A landscape with many valleys, sampled at points; each row gives a point and its height.
From any point a ball rolls to the lowest of the 2 points nearest to it. It stops when none of these is lower. Distance is the straight distance between rows; heights are no part of it.
Q_745: [186 132 130  97 127 168 132 131 119 119 118  89 117 151 177 147 125  57
 102 116]  height 5.77
Q_80: [153 127  92 125 151 124 117 117 153 133 144 134 128  63 126 120  98  35
 122 193]  height 3.34
Q_647: [119  64 117  85 150 110  76 113  87 154  78 138 102 151 129 149 110 184
  91 137]  height 7.86
Q_11: [ 91 128 165 204 129 117 156 114 181 118 112 131 156 137  74 139  72 121
 181  95]  height 3.55
Q_298: [130 143 175 125 154 134 157 189 109 125  75 107 101 162 123 137 142 147
 108 110]  height 6.13
Q_640: [118 128 152 138  99 151 102 135  88 126 119 164 112 138 142 139 182 203
 127 184]  height 5.98
Q_15: [114 142 124 128 152 152 155 125 105 139 110 114 148 121 151 118 141 154
 130 121]  height 4.37
Q_523: [ 90 126 153 198 126 107 187 167 145 106  93 146 114 133  94 126 108 121
 131 142]  height 5.81
Q_182: [ 93  92 142 108  95 142  82 121 103 127 159 196 111 111 115  99 208 144
 132 109]  height 5.13
Q_609: [184 123  87 129 143 137 103 124 105 149 140 148 125  99 143 153 163 134
  97 147]  height 2.69
Q_486: [ 93 153 110 163  92 138 147  94 113 107 107 117 141 161 101 155 104 156
 127  97]  height 1.81
Q_388: [148 108 112  74 124  85  93 131 114 145 148  39 109 117 197 145 134 131
 121  89]  height 5.83
Q_459: [153 135 156 112 114 132  95 127 128 135 183 170 161  82 123 127 195  76
 170 173]  height 7.32
Q_841: [108 178 158 104 140 152  93 140 172 127 138 202 177  83  71 127 129 122
 160 185]  height 6.51
Q_201: [142  75  96  81 143 141  96 138  72 139  78  77  97 101 186 158 122 136
  99 120]  height 6.92
Q_697: [164  63 142 131 137 151  32  98 100 145 145 158  93  89 151 132 199 120
 116 147]  height 8.19
Q_811: [137 141 144 184 113  88 144 167 148 109 100 108 130 168 129 151 119 163
 175  88]  height 6.00
Q_830: [116 163  98 111 100  91 150 137  81 117 155 128 126  98  93 125 119 154
 149 149]  height 2.53
Q_621: [195 125 108 108 106 156 109 127 110 138 115 150 132 141 160 136 152  68
 142 118]  height 5.43
Q_763: [134 153 104 107 104 121 116 109 100 109 155 143 125  50  94 122 123 112
 137 153]  height 2.27
Q_336: [ 70 134 145 164 124  62 175 164 160  97 135  68 108 141 120 123  94 157
 137 123]  height 3.01
Q_927: [ 88 155 161 145 100 122 156 138 153  98  74  77 115 165 165 131 106 147
 140 103]  height 6.44
Q_946: [129 157 151 110  63 137 116  88 117 120 119 189 134 141 123 105 151 130
 157 146]  height 4.89
Q_47: [121 112  93 131  99 146 133 105 107 136 138 161 132 170 153  93 144 144
 133 119]  height 4.36
Q_975: [133  37 150 209 122 120 144 139 131 130 130 122 100 187 123 191 109 155
 122 108]  height 5.12
Q_86: [151 162 140  89 128 146 143 134 157 107  94  96 118 129 160 121 107  82
 104 103]  height 6.01
Q_649: [126 183 127  70 157 125 139 156 159  98 181  63 147 121 145 120  70 136
 121 136]  height 4.44
Q_724: [130  69 124  76 134 127 102 125  61 154  89 125  81 105 145 125 131 140
  92 138]  height 7.28
Q_63: [138 128 143 130  93 172 133 110  82 123 106 135 125 177 151 143 138 180
 119 158]  height 6.45
Q_386: [118 152 128  74 116 107 151 159 152 121 124 148 137 120 102  74  52 129
 149 198]  height 3.71
Q_272: [182  55 144 162 192 132  49 107  94 171 130 133  73  95 157 126 179  88
 119 140]  height 7.36
Q_385: [ 99 100 141 221 114 146 177 107 123 116 128 139 144 163 118 138 120 138
 155 126]  height 3.64
Q_728: [140 175 102 121 159 149 162  99 137 141 140 102 177 107 140 139 125 138
 110 146]  height 3.99
Q_893: [138  90  92  95 118 115  91  98 120 160 105 127  97 158 136 135 134 152
  57 106]  height 7.38
Q_714: [135 147 127 134 130 132 131 170  93 123 117 177 135 127 107 126 153 150
 168 117]  height 6.19
Q_659: [ 96 164 143 150 125  92 131 148 189 132  97 133 165 149  79 128  73 142
 188  92]  height 3.81
Q_534: [137 175 144  70 128  88 125 110 170 143 148  75 165 156 131 119 111 134
 151 102]  height 4.48
Q_365: [138  95 126 114 117 136  58 115  88 142 122 160  92  70 157 119 183 165
 129 127]  height 7.92
Q_261: [158  88 130 106 118 166 103  94  89 156 142 166 118 159 147 101 162 157
 105 124]  height 2.95
Q_598: [124 130  77 115  97 151 138 102  93 116 138 140 122  96 113 134 124 101
  98 138]  height 1.92
Q_994: [137 129 113 110 149 117 115 118 173 148 146 187 142  71 118  88 136  61
 139 156]  height 3.93
Q_24: [ 94 121 156 187  85 116 168 118 150  83 136  74 130 189 131 124  69 138
 170 107]  height 3.00
Q_472: [117  89 163 203 174 132 166 191 108 123  92 144  91 142 105 132 146 178
 119 120]  height 5.34
Q_345: [160 107 106  86 124 104 128 104  86 169 197 129 141 147 127 134 158 133
 132 130]  height 8.04
Q_518: [180 113 136 151 130 153  78 119 110 132 154 156 128  76 150 136 191  58
 170 141]  height 7.00
Q_196: [ 70  91 136 162 113 127 165 143 113 121  76  90 111 171 162 144 125 136
 138  92]  height 6.67
Q_793: [147 110 104  82 111 112 131 143  99 121 111  48 102  95 189 145 123 115
 119 132]  height 6.50
Q_289: [151 157 127  78 148 128 146 142 158 121 153  97 150  90 122  90  57 112
 125 182]  height 3.95
Q_892: [137 132  92 113  93 149 141 128 142 129 116 171 153 162 159 105 131  89
 159 133]  height 5.02
Q_58: [111 157 113 106 138 124 124  65 150 153 158 153 173 106  66 128  92  93
 128 145]  height 1.82
Q_241: [107 158 145 130 120  98 131 181 136 108 122  60 131 171 136 185 136 165
 152  85]  height 5.73
Q_765: [ 84 148 165 183 118 138 165 142 113 108  96 165 121 129 104 132 154 153
 130 163]  height 6.04
Q_888: [119 162 148 122  72 154  85  88 117 104 136 173 124 115 136 108 185 170
 129 176]  height 5.36
Q_833: [200 126 136 114 123 141 104  89 129 152 135 121 118 135 172  96 146 134
 105 129]  height 0.87
Q_64: [123  38 167 198 140 111 102 129 106 144 105 158  91 176  79 185 121 182
 127 115]  height 6.22
Q_159: [109  79 175 157 147 105  84 134  98 157  98 177  86 164  78 149 158 198
 125 107]  height 7.39
Q_39: [104 106 132 138 114 139 101 118 107 139 110 192 111 149  95 136 186 170
 104 108]  height 5.91
Q_693: [ 79 152 130 106 121  83 169 157 166 109 117 124 128 141  76 104  52 120
 132 166]  height 3.53
Q_612: [119  98 110 138 128 140 114 117  98 136 119 144 105 184 102 141 127 178
  82  83]  height 6.69
Q_563: [153 104 161  91 170 157 121 161 112 146  78 119 104 189 143 147 130 167
  81 109]  height 5.63
Q_103: [159 119  86 127 148 141 146 128 119 136 135 115 138  97 150 148 142  38
 109 153]  height 2.66
Q_311: [197 176 117  93 133 112 125 172 165 126 124 132 135 140 125 117 134  95
 132  82]  height 5.70
Q_433: [146 147 114 100 138  99 122  63 162 140 165  54 145  96 131 144 103  71
  97 134]  height 2.32
Q_476: [115 160 105 129 140  96 159 107 172 136 149 161 139 134  75  91 121 143
  90 152]  height 5.39
Q_958: [179 179 108 104 152 121 121 143 178 133 130 174 143 102 123  84 111 117
 131 113]  height 5.40
Q_962: [ 99 139 119 118 123 115 136  85 162 142 175 187 153 112 105  93 160 125
 114 158]  height 5.00
Q_514: [ 86 149 112 125 106  88 165 141 121 117 133  82 129 136 125 121  96 156
 155 132]  height 2.78
Q_553: [144 119 150 103  87 153  88  88 115 153 133 187 116 124 139  94 187 108
 132 130]  height 4.32
Q_825: [141  91 106 112 129 113 101 121  85 153 116 134  76  53 147 107 171 122
  98 148]  height 7.60
Q_526: [101 117 147 115 138 158 145 134  83 131 111 164 104  85 114 113 177 141
  97 148]  height 5.38
Q_139: [162 145 113  84 104  95 110 105 135 138 162  70 134 137 158 132 115 133
 123  90]  height 4.99
Q_117: [100 165 160 125 103  73 134 123 194 120 126  98 149 179 123 125  96 146
 167  92]  height 4.09
Q_102: [ 98 139 113 109 148 128 129 129 178 155 133 206 179 126  98 101 113  87
 156 147]  height 4.45
Q_970: [ 56 130 148 167 131 157 121 120 135 113 152 176 152 109  93 127 205 164
 128 126]  height 6.03
Q_665: [183 132 115 103 125 110 108 119 185 117 128 100 113 119 155  97  77  42
 116 153]  height 2.81
Q_379: [163 132 122  96 116 128 119 127 126 123 110 105  89 131 172  79 119 158
  76 113]  height 2.28
Q_867: [120 127 118  86 150 147 179 135 129 134 134  90 163 123 154 140 115  39
 132 134]  height 1.98
Q_623: [ 68 156 159 124 119  73 164 156 185  81 144  74 114 160 120 122  63 129
 110 157]  height 3.26
Q_303: [152 135 129  93 178 163 151 127 167 152 124 127 183 113 145 115 106  53
 153 136]  height 2.54
Q_575: [189 121  84 149 142 111 102 111 143 115 159  80 115 110 166 119  82  32
 127 126]  height 1.90
Q_629: [143 170 118  78 121 133 119 156 172 119 115 145 152 121 121  92  61  92
 161 112]  height 5.15
Q_309: [ 67  98 120 142 132 110 127 146 132 124 115  66 114 171 173 143 121 173
 126  60]  height 6.99
Q_150: [ 72 106 140 182  82 117 146 101 116  98 133  83 118 195 117 169  92 136
 132  84]  height 2.49
Q_112: [128 125 110 107 128 157 143  66  92 128 133 104 116 120 127 112 120 124
  73 119]  height 2.44
Q_590: [ 86  64 139 198 132  86 154 147 154 112 146  71 101 162 146 131 110 175
 117  80]  height 7.34
Q_542: [173  86 120 156 171 142 102 112 104 160 128 126 110  61 175 125 185  75
 132 145]  height 6.52
Q_114: [ 89 198 153  98 144 122 127 191 144  84 154  65 122 145 148 189 114 143
 133  80]  height 5.35
Q_25: [176 129  61 118 148 139 125 132 100 130 159  96 131  97 131 161 121 133
  94 115]  height 1.83
Q_142: [ 98  99 134 151 167 152 158 155  78 144  90 146 102 132 100 136 152 170
 112 117]  height 4.91
Q_437: [132  93 168 216 137 103 179 181 137  99  92 107  80 126 116 133 110 156
 116 121]  height 5.62
Q_587: [111 180 151 116 131 162 164 139 167 106  68 107 147 150 160 101 102 128
 127 134]  height 6.23
Q_419: [149 162 131 110 122 107 138 181 129 119 118 127 142 162 110 138 125 131
 166  89]  height 5.95
Q_325: [ 83 125 181 221 129 131 137 131 142 113 129 180 135 104  75 136 164 163
 158 131]  height 6.27
Q_326: [ 72 145 127 132 111 150  94  97 162 103 190 178 159  88 106 107 201 155
 117 149]  height 5.56
Q_163: [167 167 103 137 144 159 123 124 133 127 140 149 163  76 138 128 154 126
 135 172]  height 3.58
Q_682: [188 114  83 132 148 120  95 128 118 125 164  66  99  96 146 132 106  93
  87 104]  height 3.06
Q_950: [110 171 144 128 146 138 140 153 140 118 138 178 152  97  91 103 130 141
 159 143]  height 6.37
Q_362: [ 97 163  98 137 106 133 139  86 134 110 144 138 176 148  84 132  83 122
 142 129]  height 1.22
Q_59: [156 154 112 118 141  98 128  55 148 169 156 118 159  98  98 132 135  78
 104 131]  height 1.18
Q_352: [114 107 136 188  86 149 137 139  85 106  91 122 110 179 135 154 118 202
 142 151]  height 6.79
Q_213: [160 118 114 109 176 180 143 143 106 155 113 119 124 143 167 127 140 149
  99 106]  height 4.88
Q_678: [151 170 151 100 152 172 104 141 150 130 115 170 163  73  93 141 100  74
 152 190]  height 6.63
Q_156: [124 105 130 121 154 161 115 122  77 151 138 131 130  58 156 138 209 116
 147 160]  height 5.90
Q_351: [103  77 137 197 123 134 149 122 113 150 109 149 129 196 133 158 151 159
 133 109]  height 4.31
Q_161: [101 145  98 104 152 126 126 160 187 148 124 163 172 139  98 103  53 109
 158 116]  height 4.87
Q_287: [110  99 145 222 126 121 178 132 152  89 145  98 134 148 110 161  82 127
 158  93]  height 3.30
Q_3: [120 166 104  96 139 121 146 184 124  89 149  70 134 130 134 149  97 145
 109  95]  height 4.95
Q_56: [168 126 121 101 118 127 127 105 110 150 202 158 154 125 120 122 157  76
 158 166]  height 7.65

Call two points neighbours if one is among the 2 nearest of the other. Go from one point of each pair to the other, from neighbour to neighbour, staying as low as possible. Name the highest point that can't be avoided.
Q_598 / Q_362: Q_325
Q_25 / Q_867: Q_80
Q_962 / Q_59: Q_476
Q_25 / Q_575: Q_682
Q_867 / Q_598: Q_15
Q_59 / Q_362: Q_58

Where does a ball stop that starts at each point below?
Q_117: Q_362
Q_841: Q_867
Q_3: Q_598
Q_64: Q_362
Q_365: Q_362
Q_352: Q_362
